Each scene shows the same named points in several views. A view is turned or mirrored, shifted and resized as a whole, has a little noise and may leave points out.
(in the rows, 128 means zero)

Scene 1
View 1
Q_490: [118 108 113 136 127 143 148 141  97 171 113 116 111 125 134 117 159 106
 128  87 164 135 130]
Q_780: [ 97 123 105 119 138 140 107 130 106 174 127  91 115 147 147 135 127 127
 145  90 146 171 112]
Q_708: [106 128  82 111 143 139 110 121 114 166 108  99 111 135 139 116 114 126
 137  96 131 168 109]
Q_85: [118 134  88  95 138 125 105 156  91 170 103 101 109 149 149 118 126 140
 109  84 144 152 118]
Q_88: [108 108 111 137 128 146 140 128 102 170 119 108 110 127 133 120 151 104
 139  92 158 149 125]
Q_317: [117 134  92 112 128 136 125 159  84 168 109 113 105 136 143 107 140 127
 109  80 150 153 120]
Q_19: [ 95 134  85 142 132 157 131 117 112 166 128 102 105 120 137 102 125 114
 152  94 130 185 102]
Q_745: [106 132 100 137 121 148 140 149  87 171 124 118 103 127 145 109 150 116
 125  79 156 159 120]
Q_964: [126 126  84 106 136 132 128 146  97 164  95 111 106 133 134 102 129 123
 107  89 140 139 122]
Q_536: [114 115 114 128 124 139 139 156  85 172 120 115 108 136 146 123 161 117
 121  82 170 142 132]
Q_965: [110 102 125 117 140 129 111 137 106 177 120  90 119 157 148 152 145 123
 136  90 165 145 124]
Q_6: [124 104 117 112 135 124 124 145  96 171 106 105 118 149 140 137 151 120
 118  86 170 127 133]
Q_11: [127 106 105 109 138 128 125 137 103 169 101 106 116 140 134 125 142 119
 116  92 158 128 130]
Q_44: [116 136 115 116 118 130 124 186  62 177 119 115 103 144 161 123 163 133
 100  66 169 143 131]
Q_492: [106 100 120 117 142 131 108 122 114 176 124  87 122 156 145 155 139 121
 147  95 163 151 120]
Q_976: [132  87 127 112 136 123 135 139 100 174 100 108 120 148 132 142 163 107
 116  90 176 106 141]
Q_29: [106 127  83 127 134 149 131 119 111 164 113 105 107 123 130 104 125 115
 138  96 134 164 111]
Q_841: [118 111 104 110 138 131 117 134 105 169 107  99 116 147 139 131 136 124
 125  91 153 143 123]
Q_856: [112 114 100 121 134 136 127 134 104 168 112 102 113 138 139 122 139 114
 130  91 152 151 122]
View 2
Q_85: [118 155 123  93  90 148  82  74 135 196 127 167 130 155  79 148  98 135
 154  84 172 135 148]
Q_44: [138 159 131 119 118 149  83  58 111 200 171 146 125 180  94 150 108 155
 143  93 212 105 120]
Q_780: [108 140 111  96  92 163 113  75 118 187 124 162 169 148 106 151  87 139
 152 100 139 139 127]
Q_317: [125 158 125  90 113 141  77  71 128 188 140 163 129 165 102 144  94 142
 143  81 184 135 120]
Q_490: [129 167 116  83 137 146  94  77 133 175 157 152 166 183 118 152 116 144
 111  86 156 127  88]
Q_29: [109 145 118  65 111 146  91  84 134 169 106 169 162 143 136 136  66 146
 143  75 130 165  98]
Q_6: [125 170 113  95 118 154 101  78 139 190 159 155 160 184  86 163 132 128
 124  95 162 122 122]
Q_745: [130 152 127  91 128 146  87  68 117 180 146 153 149 165 129 141  86 158
 136  82 168 130  93]
Q_964: [119 167 126  70 114 135  68  80 149 185 131 167 128 164  93 145 106 130
 136  71 173 145 125]
Q_88: [123 157 112  81 129 151 104  77 130 174 144 153 176 169 126 152  99 146
 123  90 143 135  91]
Q_536: [132 162 120 100 129 151  94  69 119 183 161 150 154 179 111 154 109 149
 126  92 174 119 101]
Q_856: [115 152 113  84 105 154 109  79 130 182 129 162 171 156 109 152  95 139
 138  91 135 145 116]
Q_965: [117 155 103 106 102 167 124  74 126 191 152 154 178 171  89 164 122 133
 137 112 142 122 132]
Q_19: [108 141 111  71 115 151 104  84 124 170 115 163 178 144 144 139  69 149
 138  84 119 161  92]
Q_841: [116 160 113  85 104 152 102  78 141 186 137 162 162 168  89 157 115 130
 135  92 148 135 130]
Q_708: [105 149 115  74  91 148  94  82 140 185 108 173 155 142 104 143  81 133
 150  83 136 158 132]
Q_976: [132 182 104  77 139 149 101  83 151 183 173 149 176 200  92 168 152 122
  99  92 149 120 106]
Q_11: [122 173 114  79 116 145  91  83 147 185 147 160 153 174  88 158 125 127
 128  87 154 134 124]
View 3
Q_19: [144 115 145 111 200 177 103 133 122 130 134 112 191 100 170 150 180 125
 114 128 120 142 110]
Q_88: [139 114 146 100 173 154 137 140 113 141 129 119 162 108 147 135 168 134
 113 124 128 127 111]
Q_708: [138 155 113 103 180 179 113 148 131 122 127 111 195  83 167 141 177 144
 107 116  95 145 100]
Q_492: [133 172 147 115 171 173 151 150 120 145 117 138 170  72 148 108 186 135
 112 112 133 122 111]
Q_745: [144 105 120  86 183 149 140 142 120 134 116 111 176 110 124 151 166 138
 103 121 120 130  99]
Q_6: [133 148 124  92 144 146 164 154 120 145 118 129 152  91 129 117 158 159
 107 115 114 115 108]
Q_976: [131 131 149  94 129 135 163 151 108 156 130 129 120 102 141 108 151 166
 115 126 121 113 123]
Q_44: [145 128  91  68 167 134 183 154 125 136  96 116 171 106  83 145 160 150
  86 106 113 114  86]
Q_490: [136 107 139  90 160 141 147 144 109 145 126 117 151 110 134 133 158 147
 110 125 122 122 109]
Q_965: [135 168 137 106 166 164 162 152 121 148 111 138 168  77 136 112 179 141
 109 111 131 115 108]
Q_317: [142 131  95  81 166 150 143 154 126 127 114 108 179  99 122 148 161 154
  97 114  95 131  92]
Q_85: [136 164  90  87 165 163 145 157 134 123 112 113 188  83 135 141 165 157
  95 106  85 134  92]
Q_536: [140 119 124  86 165 141 160 147 115 144 114 118 159 106 116 136 162 143
 101 118 125 117 104]
Q_964: [137 140 100  83 151 155 130 155 125 125 126 106 169  98 147 143 153 167
 100 116  79 139 103]
Q_856: [136 139 128  98 170 161 136 147 121 135 125 118 169  95 151 134 168 144
 111 119 112 130 108]
Q_780: [139 159 125 108 188 178 134 149 127 130 117 124 194  80 149 132 187 130
 111 115 117 133 102]
Q_29: [139 125 130 101 183 171 104 139 121 125 134 109 184 101 166 149 168 142
 113 124  99 144 105]
Q_841: [135 157 123  99 156 160 144 154 122 137 121 123 167  85 146 124 168 154
 109 115 106 126 106]
Q_11: [133 139 125  88 146 144 157 154 118 145 121 119 150  99 135 125 155 162
 107 118 111 122 107]
View 4
Q_780: [171 135 163 148  84 114  76 118 174 168 147 112 111 129 170 169 107 101
 105 123 117 103 121]
Q_745: [180 127 174 175 121 140  87 133 125 151 140 108  92 103 206 130 119  91
 137 131 151  93 121]
Q_965: [157 142 133 162  98 111  82 125 147 186 146 107 121 144 168 147 100 137
  89 146 119 136 113]
Q_6: [175 146 139 170 115 119  96 152 108 199 151 109 126 128 175 121 118 131
 104 154 130 132 120]
Q_317: [192 146 170 156 107 127  99 141 125 181 161 125 118 114 196 125 133  85
 150 135 127  94 131]
Q_490: [184 119 160 181 125 130  84 170 103 160 132  98  91  84 186 124 113 120
  94 123 173 111 114]
Q_19: [181 112 184 154  94 124  63 142 167 133 133 102  85  82 177 177 101  92
  90  94 156  79 120]
Q_85: [195 159 167 136  84 113  96 133 143 197 178 128 135 131 176 143 133  83
 142 140 106  98 136]
Q_976: [176 135 129 183 125 118  94 182  77 199 141  92 118 108 170 113 115 158
  77 144 157 148 117]
Q_29: [195 128 182 147  91 120  76 155 150 160 147 110 101  82 170 164 116  87
 104 101 148  81 124]
Q_536: [170 132 155 182 129 132  94 138 109 173 139 104 104 119 201 115 117 115
 128 145 144 117 113]
Q_88: [171 123 163 176 114 127  79 150 126 157 131  96  97  98 185 141 106 116
  94 120 155 111 117]
Q_11: [189 145 153 156  99 113  90 163 113 198 155 109 125 111 167 130 121 122
 101 137 134 121 123]
Q_708: [195 144 174 133  72 109  78 145 164 174 161 118 118 103 163 174 118  84
 105 108 122  86 131]
Q_841: [181 144 148 152  94 112  88 149 129 191 156 109 126 120 169 142 117 116
  99 135 124 116 124]
Q_856: [179 133 160 159 100 117  81 144 136 175 149 108 111 112 173 144 116 111
 104 122 137 105 124]
Q_492: [155 139 133 158  92 106  74 121 158 182 139 101 120 140 159 160  95 138
  75 139 119 133 110]
Q_964: [211 151 172 144  97 122  95 165 114 197 172 123 128 100 175 132 141  89
 131 127 135  95 134]
Q_44: [171 147 155 181 134 141 111 113 111 187 158 125 117 143 220  98 129  96
 174 170 125 117 117]
View 5
Q_841: [121 122 117 122 161 139 132 141 135 159 146 164 135 114 113 146 120 135
 125 101 124 142 124]
Q_6: [133 126 120 109 171 137 124 141 126 149 157 163 131 115 128 142 118 135
 113 102 132 153 117]
Q_11: [123 132 109 119 162 136 132 151 131 156 147 164 135 118 122 135 114 131
 117 104 133 147 121]
Q_745: [100 120 113 102 170 136 117 133 136 132 144 140 138 150 113 117 119 136
 155 115 120 152 110]
Q_965: [127 111 122 118 174 136 127 122 141 164 164 156 126 105 126 163 132 144
 127  95 110 146 128]
Q_492: [120 111 121 127 174 138 135 122 151 171 162 157 127 103 126 165 136 146
 132 100  99 142 131]
Q_976: [148 145 109 110 177 142 132 157 135 151 169 154 123 114 154 130 130 128
  90 120 129 152 104]
Q_708: [ 83 118 106 133 145 137 145 142 145 171 128 165 146 126  96 143 116 137
 153 106 114 132 133]
Q_856: [107 123 112 120 162 137 134 140 141 156 145 157 137 128 117 137 120 136
 137 110 116 143 120]
Q_44: [124 115 133  86 174 130  91 119 108 118 147 153 128 136 105 127 103 143
 137  90 147 166 113]
Q_780: [ 95 108 116 125 159 135 135 123 147 165 141 156 136 121 102 155 127 145
 157 101 103 139 132]
Q_85: [106 114 121 123 148 134 121 137 122 154 126 174 142 125  90 146 100 137
 139  88 140 143 128]
Q_317: [105 121 118 106 158 133 116 140 121 141 132 159 141 137  97 127 105 134
 146 101 139 149 122]
Q_29: [ 81 124  98 130 151 136 146 148 151 161 132 149 148 141 105 125 120 134
 157 121 109 135 121]
Q_490: [121 135 107 105 173 139 127 145 142 140 157 141 135 135 137 117 126 133
 128 123 122 150 104]
Q_536: [122 132 113 101 180 137 118 137 135 134 160 142 130 131 134 119 126 133
 128 118 123 154 105]

Which points are out of place in each view (at most two, in the order of its rows)? Write none if all are in place.
view 1: Q_19, Q_976
view 2: Q_29, Q_856
view 3: Q_11
view 4: Q_490
view 5: Q_536

Scene 2
View 1
Q_571: [115 133 129 114 161 118 144 104 103  87 123 152 130 155 132 106 118 119
 141 163  95 135 128]
Q_372: [109 139 136 117 142 101 156 123 113  94 118 152 140 147 110 101 146 125
 146 157  84 149 124]
Q_232: [107 130 110 122 168 120 149 126  99  64 139 141 132 167 139 109 114 122
 156 179  81 117 117]
Q_386: [117 136 125 114 159 122 148 110  95  80 121 144 130 159 142 103 122 122
 149 169  86 131 123]
Q_462: [101 127 118 123 164  92 136 116 128  84 143 159 135 153 102 121 105 126
 134 162  99 132 131]
Q_228: [121 125 109 123 174 113 149 106 108 102 123 133 124 151 134  94  95 141
 147 144  86 125 137]
Q_557: [109 134 127 120 150 102 149 118 117  92 126 152 137 148 112 104 128 127
 144 157  86 139 127]
Q_686: [126 127 113 122 176 122 146  94 101 103 116 137 120 149 146  93  94 138
 143 144  92 126 138]
Q_631: [ 97 132 119 123 155  96 145 131 122  70 142 158 139 157 103 117 123 121
 146 172  89 133 121]
Q_20: [111 128 126 126 153  84 145 111 135 112 126 158 135 141  92 108 116 136
 131 138  98 149 139]
Q_362: [ 99 124 100 135 162  89 161 146 131  84 146 134 139 151  94 101 112 143
 154 153  75 124 126]
Q_268: [102 129 123 121 157  94 142 120 124  85 137 154 136 153 106 115 118 126
 140 164  93 135 128]
Q_215: [111 127 115 122 168 104 142 111 115  87 131 148 131 153 122 111 100 129
 138 158  96 127 134]
Q_331: [128 135 119 116 161 127 159 112  91  94 109 126 128 154 150  81 124 136
 159 150  76 128 126]
Q_586: [ 94 125 109 132 160  83 144 133 139  83 151 153 139 149  86 115 108 134
 139 160  91 130 129]
Q_901: [115 133 128 118 155 102 144 104 117 105 120 154 132 146 117 104 120 129
 136 147  95 144 135]
View 2
Q_268: [131 120 136 162 140 118 121 122 108 139  97 161 109 103 122 149 102 168
 161 122 149 167  73]
Q_215: [147 126 137 155 127 128 124 119 121 138  95 184 108 103 133 153  99 153
 135 135 152 152  85]
Q_331: [155 138 140 165 121 124 140 177 124 143 124 201 133  85 125 144  87 128
 115 106 113 125 109]
Q_362: [144 134 135 167 159  87 127 114 112 148  90 163 104  48 115 141  99 155
 151 115 141 161  58]
Q_557: [133 123 130 159 139 116 120 145 112 141 115 164 119 106 115 146 103 162
 156 112 140 156  84]
Q_20: [135 125  96 148 157 116 100 122 139 153 129 155 110 112 108 152 114 175
 156 125 163 163  65]
Q_901: [137 125 118 151 133 131 114 144 132 143 124 175 119 123 116 154 107 161
 144 124 149 152  87]
Q_228: [159 138 128 153 124 131 129 132 143 150 107 202 111  83 134 155  94 136
 111 135 143 134  90]
Q_462: [137 117 134 157 138 121 118 105 113 136  89 164 100 109 129 154 109 172
 157 134 163 168  70]
Q_386: [144 121 158 164 110 134 137 160 104 133 102 192 124 120 131 151  94 143
 138 116 125 143 107]
Q_372: [130 124 130 166 145 111 121 161 109 143 128 160 130 120 105 142 105 165
 161  97 128 153  87]
Q_686: [160 137 125 150 114 143 130 141 145 148 114 210 116 102 140 155  94 135
 106 139 149 128 102]
Q_571: [145 125 147 160 110 138 134 150 113 134 104 197 120 113 134 150  93 144
 127 125 134 142 105]
Q_631: [131 113 153 170 137 110 129 121  87 131  86 160 109 102 123 146 102 168
 168 118 146 172  74]
Q_232: [143 124 177 176 111 124 150 138  85 128  77 193 115  87 140 144  91 143
 136 119 123 154  98]
View 3
Q_362: [144 131 149 147 118  95 178 136 142  97 104 121 109 117 165  89 116 135
 119 103 143 132 117]
Q_20: [156 105 132 132 144  98 170 140 160  97  75 132 102 103 125 105 123 124
 117 135 147 113 106]
Q_631: [145  93 136 144 121 100 168 128 129 119 102 113 120 124 153  93 105 131
 117 127 156 123 134]
Q_686: [143 137  94 144 119  70 131 151 147 106 113 107  96  93 145 122 121 115
 127 143 130 108 128]
Q_586: [153 100 147 149 122  97 178 135 134  94  87 130 110 117 149  91 108 134
 111 113 146 129 122]
Q_372: [134 109 126 120 148 108 161 130 159 133 105 109 112 117 145  97 123 119
 132 137 157 115 114]
Q_232: [136 114 113 147 107  86 147 134 118 125 132  94 117 123 173  99 104 126
 126 127 146 122 143]
Q_571: [137 117  98 139 124  84 137 142 139 124 122 100 109 108 152 113 115 119
 127 144 142 111 132]
Q_215: [149 110 114 148 118  81 151 142 134 105 104 116 108 107 147 110 111 124
 119 133 141 117 131]
Q_331: [125 150 103 128 127  85 134 141 155 129 137  91 104 105 165 111 125 116
 143 137 139 114 124]
Q_228: [140 140 109 146 117  73 139 148 144 100 111 110  97  96 150 116 120 120
 130 130 130 115 124]
Q_268: [147  96 128 141 125  98 165 134 138 111  96 119 113 116 144  97 109 128
 118 130 151 119 127]
Q_557: [143 109 125 130 136  99 159 135 148 123 102 112 112 114 145 101 116 123
 125 134 154 117 118]
Q_901: [146 111 114 133 139  93 152 142 154 115  97 118 104 105 134 110 121 118
 126 144 149 109 118]
Q_386: [134 113 104 137 125  88 138 136 136 133 126  94 114 115 158 109 110 118
 130 142 149 111 135]
Q_462: [156  91 128 151 121  91 166 137 131 101  89 126 112 112 140 101 108 128
 113 128 148 119 127]
View 4
Q_901: [133 151 104 125 163 120 151 118 107 107 104 102 151  98 126 143 150 144
  92 149 147 158 136]
Q_386: [114 133  89 135 158 126 161 131 112  88 129 114 133 107 124 161 145 132
 123 130 146 121 145]
Q_686: [104 160 121 124 189 112 145 125  93  90 124 118 169 107 128 150 146 114
 104 118 147 134 151]
Q_228: [108 166 113 119 177 113 140 116  98  99 118 114 165 118 132 143 146 123
 110 115 150 129 146]
Q_557: [134 146  92 128 148 126 153 111 117 113 102 101 139 108 132 144 150 154
 104 145 150 142 135]
Q_232: [105 137  71 135 136 132 147 115 121  96 126 116 122 136 127 153 144 131
 141 101 152  90 146]
Q_215: [117 154  99 129 154 122 132 116 106  92 109 104 147 126 128 134 148 125
 102 127 148 145 142]
Q_20: [147 168 110 120 154 115 140 100 107 124  82  93 160 107 137 123 155 150
  76 155 147 171 127]
Q_372: [144 141  88 127 153 129 168 109 118 121 102 101 134  94 135 152 148 164
 108 157 150 140 131]
Q_331: [114 146 104 122 185 122 172 122 104 108 130 123 155  93 132 171 143 140
 135 119 152 102 149]
Q_586: [137 164  85 125 122 123 119  89 119 121  80  87 139 143 139 109 156 141
  98 127 154 147 129]
Q_268: [134 151  85 130 133 126 138 106 118 104  95  95 133 126 131 129 150 142
  98 140 147 150 132]
Q_571: [110 143  98 133 168 122 153 130 106  86 127 115 141 107 124 157 143 126
 111 127 145 135 147]
Q_362: [133 171  85 118 133 118 129  81 119 135  90  98 141 141 145 120 152 148
 115 112 158 116 129]
View 5
Q_901: [117 131  97 111 121 137  99 142 147 142 138 146 111 119 116 147 143 129
 142 147 138 134 125]
Q_571: [114 142 108 124 135 133 106 148 150 149 143 152 118 114 115 153 134 168
 145 152 131 135 146]
Q_386: [109 141 105 124 130 133 105 153 151 156 148 157 126 122 113 159 129 170
 141 151 134 133 152]
Q_362: [106 137 101 142 147  99  96 136 149 126 141 180 146 133 108 140 136 115
 148 144 118 109 101]
Q_686: [126 146 127 116 150 126 104 136 147 143 137 136 101 105 120 138 140 163
 149 159 137 139 132]
Q_228: [124 146 125 120 152 119  99 136 148 138 138 147 111 111 120 134 139 154
 152 155 131 134 122]
Q_631: [ 99 130  75 141 121 120 109 142 153 133 137 177 138 128 103 160 143 132
 134 140 129 113 132]
Q_20: [121 123  85 112 116 131  96 128 145 131 133 148 108 120 115 139 151  96
 142 141 135 127 102]
Q_268: [105 129  79 131 122 123 106 136 150 133 135 167 126 123 108 152 147 124
 139 142 133 117 125]
Q_372: [109 126  88 116 110 141  92 156 148 154 154 159 127 138 114 158 125 120
 139 143 125 134 124]
Q_331: [119 151 132 115 148 131  92 163 147 165 160 150 125 130 120 144 115 168
 150 156 123 146 134]
Q_232: [102 148 103 145 146 117 110 150 153 142 146 174 140 123 104 160 129 176
 140 151 127 120 149]
Q_215: [114 139  99 130 136 122 109 131 149 131 131 158 119 114 107 148 148 145
 140 150 135 121 129]
Q_462: [107 129  80 137 123 120 113 126 151 124 126 164 123 112 106 150 158 124
 136 145 137 111 125]
Q_557: [107 130  91 120 122 129  98 148 149 145 144 157 126 128 110 152 136 128
 141 144 131 129 126]
Q_586: [106 129  80 143 129 110 108 126 152 118 130 176 136 124 103 145 152 107
 141 141 131 106 108]
View 6
Q_215: [126 133 117 140 129 122 175 118 170 132 146 147 111 125 115 187 147 139
 113 104 173 114 137]
Q_686: [103 132 123 151 115 159 176 113 205 112 164 169 114 148 130 203 166 139
 148 140 205 112 142]
Q_586: [147 105 111 116 152  92 181 126 144 172 112 117 105 112 114 196 144 127
  90 105 150 107 122]
Q_462: [150 131 116 129 143 104 171 127 158 158 135 143 116 116 115 194 134 136
  93  98 162 104 141]
Q_901: [143 130 137 139 129 122 183 100 186 126 150 137 133 124 135 198 160 122
 120 124 151 109 165]
Q_362: [117  86 109 119 143 101 199 115 143 147 109  94  94 108 107 188 156 122
 110 111 142 110  95]
Q_232: [103 148 107 157 118 126 190  93 152  99 156 134  92 104  90 144 137 143
 109  71 147 131 117]
Q_631: [146 135 114 131 139  97 182 110 146 142 134 122 112 101 108 171 134 130
  85  82 130 116 136]
Q_268: [144 127 120 128 137  98 180 113 160 149 137 128 113 112 115 187 143 132
  97 100 141 109 145]
Q_20: [154 105 136 116 144 102 183 116 185 162 130 124 133 129 141 226 164 119
 113 140 149  96 158]
Q_228: [ 99 117 115 148 120 146 187 106 183 112 148 147 104 132 113 190 166 139
 141 123 185 114 121]
Q_557: [139 123 129 137 128 112 188  96 176 126 146 119 121 114 124 186 155 121
 111 107 128 112 149]
Q_372: [146 125 141 140 128 107 194  81 182 114 150 108 132 106 133 185 164 111
 114 110 106 114 162]

Which points are out of place in each view (at most two, in the order of its rows)? Write none if all are in place.
view 1: Q_571
view 2: none
view 3: none
view 4: Q_232
view 5: none
view 6: Q_686

Scene 3
View 1
Q_588: [134 119 157 119 143 182 149 117 117 116  64 140 161 154 115  88 138 141
 155 112 165 127 114]
Q_476: [131 125 150 116 131 174 132 120 128 117  83 149 145 162 151  67 133 127
 151 125 164 103  89]
Q_366: [139 145 121 132 114 150 122 118 108 152 109 136 112 141 128 120 136 147
 142  85 151 115 115]
Q_308: [120 126 136 144 118 187 118 122 103 132  65 113 137 127 135 110  97 144
 132  46 133 111 124]
Q_591: [137 149 125 138  97 167  98 122 111 161  98 140 115 137 140 108 113 140
 135  66 144  98 111]
Q_483: [138 144 122 139 113 165 116 119 101 157  91 128 117 130 118 129 124 152
 137  56 144 117 132]
Q_667: [102 121 123 134 136 159 154 124 110 104  92 108 122 135 153 109 126 146
 133  83 137 123 108]
Q_760: [104 109 149 136 133 192 138 128 111 101  48 107 150 133 146  90  98 137
 133  60 132 113 119]
Q_58: [124 132 129 127 127 157 141 121 112 125  96 129 128 144 138 106 137 144
 143  97 151 120 108]
Q_123: [ 90  91 154 119 168 181 186 125 117  61  55 104 163 147 147  84 133 140
 145 114 150 142 108]
Q_651: [110 129 118 119 144 137 170 124 114 106 122 122 117 148 152 115 160 147
 143 122 154 134  99]
Q_481: [121 139 114 145 110 158 125 123  98 146  99 115 111 124 132 136 118 154
 131  49 135 120 126]
View 2
Q_651: [165 156 106  95 120 124 125 151  92 113 135 110  50 156 143 125 127 141
 113 163 145  62 187]
Q_481: [134 133 112  90 119 134 119 133 150 148  97 161 115 141 180 117 106 137
 126 149 134 113 140]
Q_123: [110 118  74  73  93 128 151 215  92 126 180  58  57 167 163 111 154 114
 112 174 138 104 199]
Q_483: [136 119 116  93 112 134 126 122 138 142  92 168 111 132 168 108 119 132
 120 146 113 128 138]
Q_366: [163 129 126 100 119 133 120 121 106 132 105 146  88 131 148 110 135 149
 117 157 121 106 163]
Q_476: [164  97 125  97 106 136 133 151  71 133 142  91  90 132 143 103 178 158
 111 169 105 123 200]
Q_308: [116 102 109  81 107 137 130 160 142 161 120 131 134 142 192 109 127 133
 128 152 123 147 153]
Q_591: [157 111 139  98 121 139 115 115 126 154  97 154 135 125 167 108 135 159
 126 152 114 133 155]
Q_760: [107 100  99  76 102 136 135 189 131 161 150  98 123 152 191 109 143 131
 127 161 128 145 173]
Q_667: [135 138 105  86 118 128 126 167 122 138 140 110  94 157 174 121 124 135
 126 161 145  94 175]
View 3
Q_476: [123 158 131 159 166 177 169 117 101 103 130 117 107 118 133 135 161 113
 183  99 137  95 101]
Q_588: [111 142 136 145 153 171 153 104 124 124 150 115 115 110 117 135 186 120
 191  98 144  87  90]
Q_483: [116 129 147 133 146 197 165  94 159 124 178  85 102 107 119 134 127 109
 132 137 131  98  75]
Q_591: [125 138 138 160 167 208 185  97 139  99 165  90  92 117 139 129 110 103
 123 138 125 101  84]
Q_58: [123 152 143 134 146 180 163 117 130 119 148  98 111 106 112 134 139 111
 163 118 132 102  93]
Q_667: [108 165 144 144 138 176 171 123 139 125 141  89 122  82  86 139 125 109
 173 126 134 107  88]
Q_308: [ 90 133 141 174 154 200 182  91 158 120 167  84 112  83 100 140 139 107
 150 133 135  98  73]
Q_651: [141 177 143 105 127 158 151 143 124 129 128  98 120 102  95 135 128 115
 181 117 131 111 103]
Q_760: [ 77 147 136 188 160 189 185  96 148 119 150  93 126  72  89 145 156 109
 179 121 142  95  80]
Q_366: [139 149 143 123 143 183 161 117 134 115 155  95 103 115 124 130 126 111
 147 127 127 101  91]
View 4
Q_58: [110 162 131 185 172 148 145 136 132  79 169 121 134 128  85 154 129 138
 162 128 138 124 126]
Q_308: [114 156 143 232 194 149 142 135 183 111 165 115 143 122  50 162 118 140
 129 135 143 115  98]
Q_760: [110 173 151 223 194 127 143 144 162 112 183 132 127 123  64 164 116 159
 121 149 149 141  81]
Q_123: [ 96 203 167 182 183 114 143 140  82  91 201 150  89 127  94 166 113 163
 124 164 147 173  86]
Q_588: [128 172 131 184 131  97 157 147 108  83 187 121  99 135  54 184 118 173
 140 127 146 132 122]
Q_651: [ 95 179 139 160 177 165 139 127  85  56 176 131 128 126 122 139 133 125
 181 137 135 138 133]
Q_476: [130 166 109 157 146 107 146 164 133  74 186 137 125 121  88 156 134 180
 162 124 145 140 119]
Q_667: [ 97 173 147 194 198 160 137 130 131  86 174 133 135 124  97 146 127 131
 151 146 139 140 106]
Q_481: [102 149 137 225 193 182 141 117 169  93 150 104 154 125  67 155 125 112
 157 127 135 102 120]
Q_366: [115 151 115 179 165 161 144 134 143  71 161 113 149 128  84 151 132 130
 176 116 133 108 141]

Which points are out of place in each view (at most two, in the order of its rows)? Write none if all are in place.
view 1: Q_366
view 2: none
view 3: Q_591
view 4: Q_588
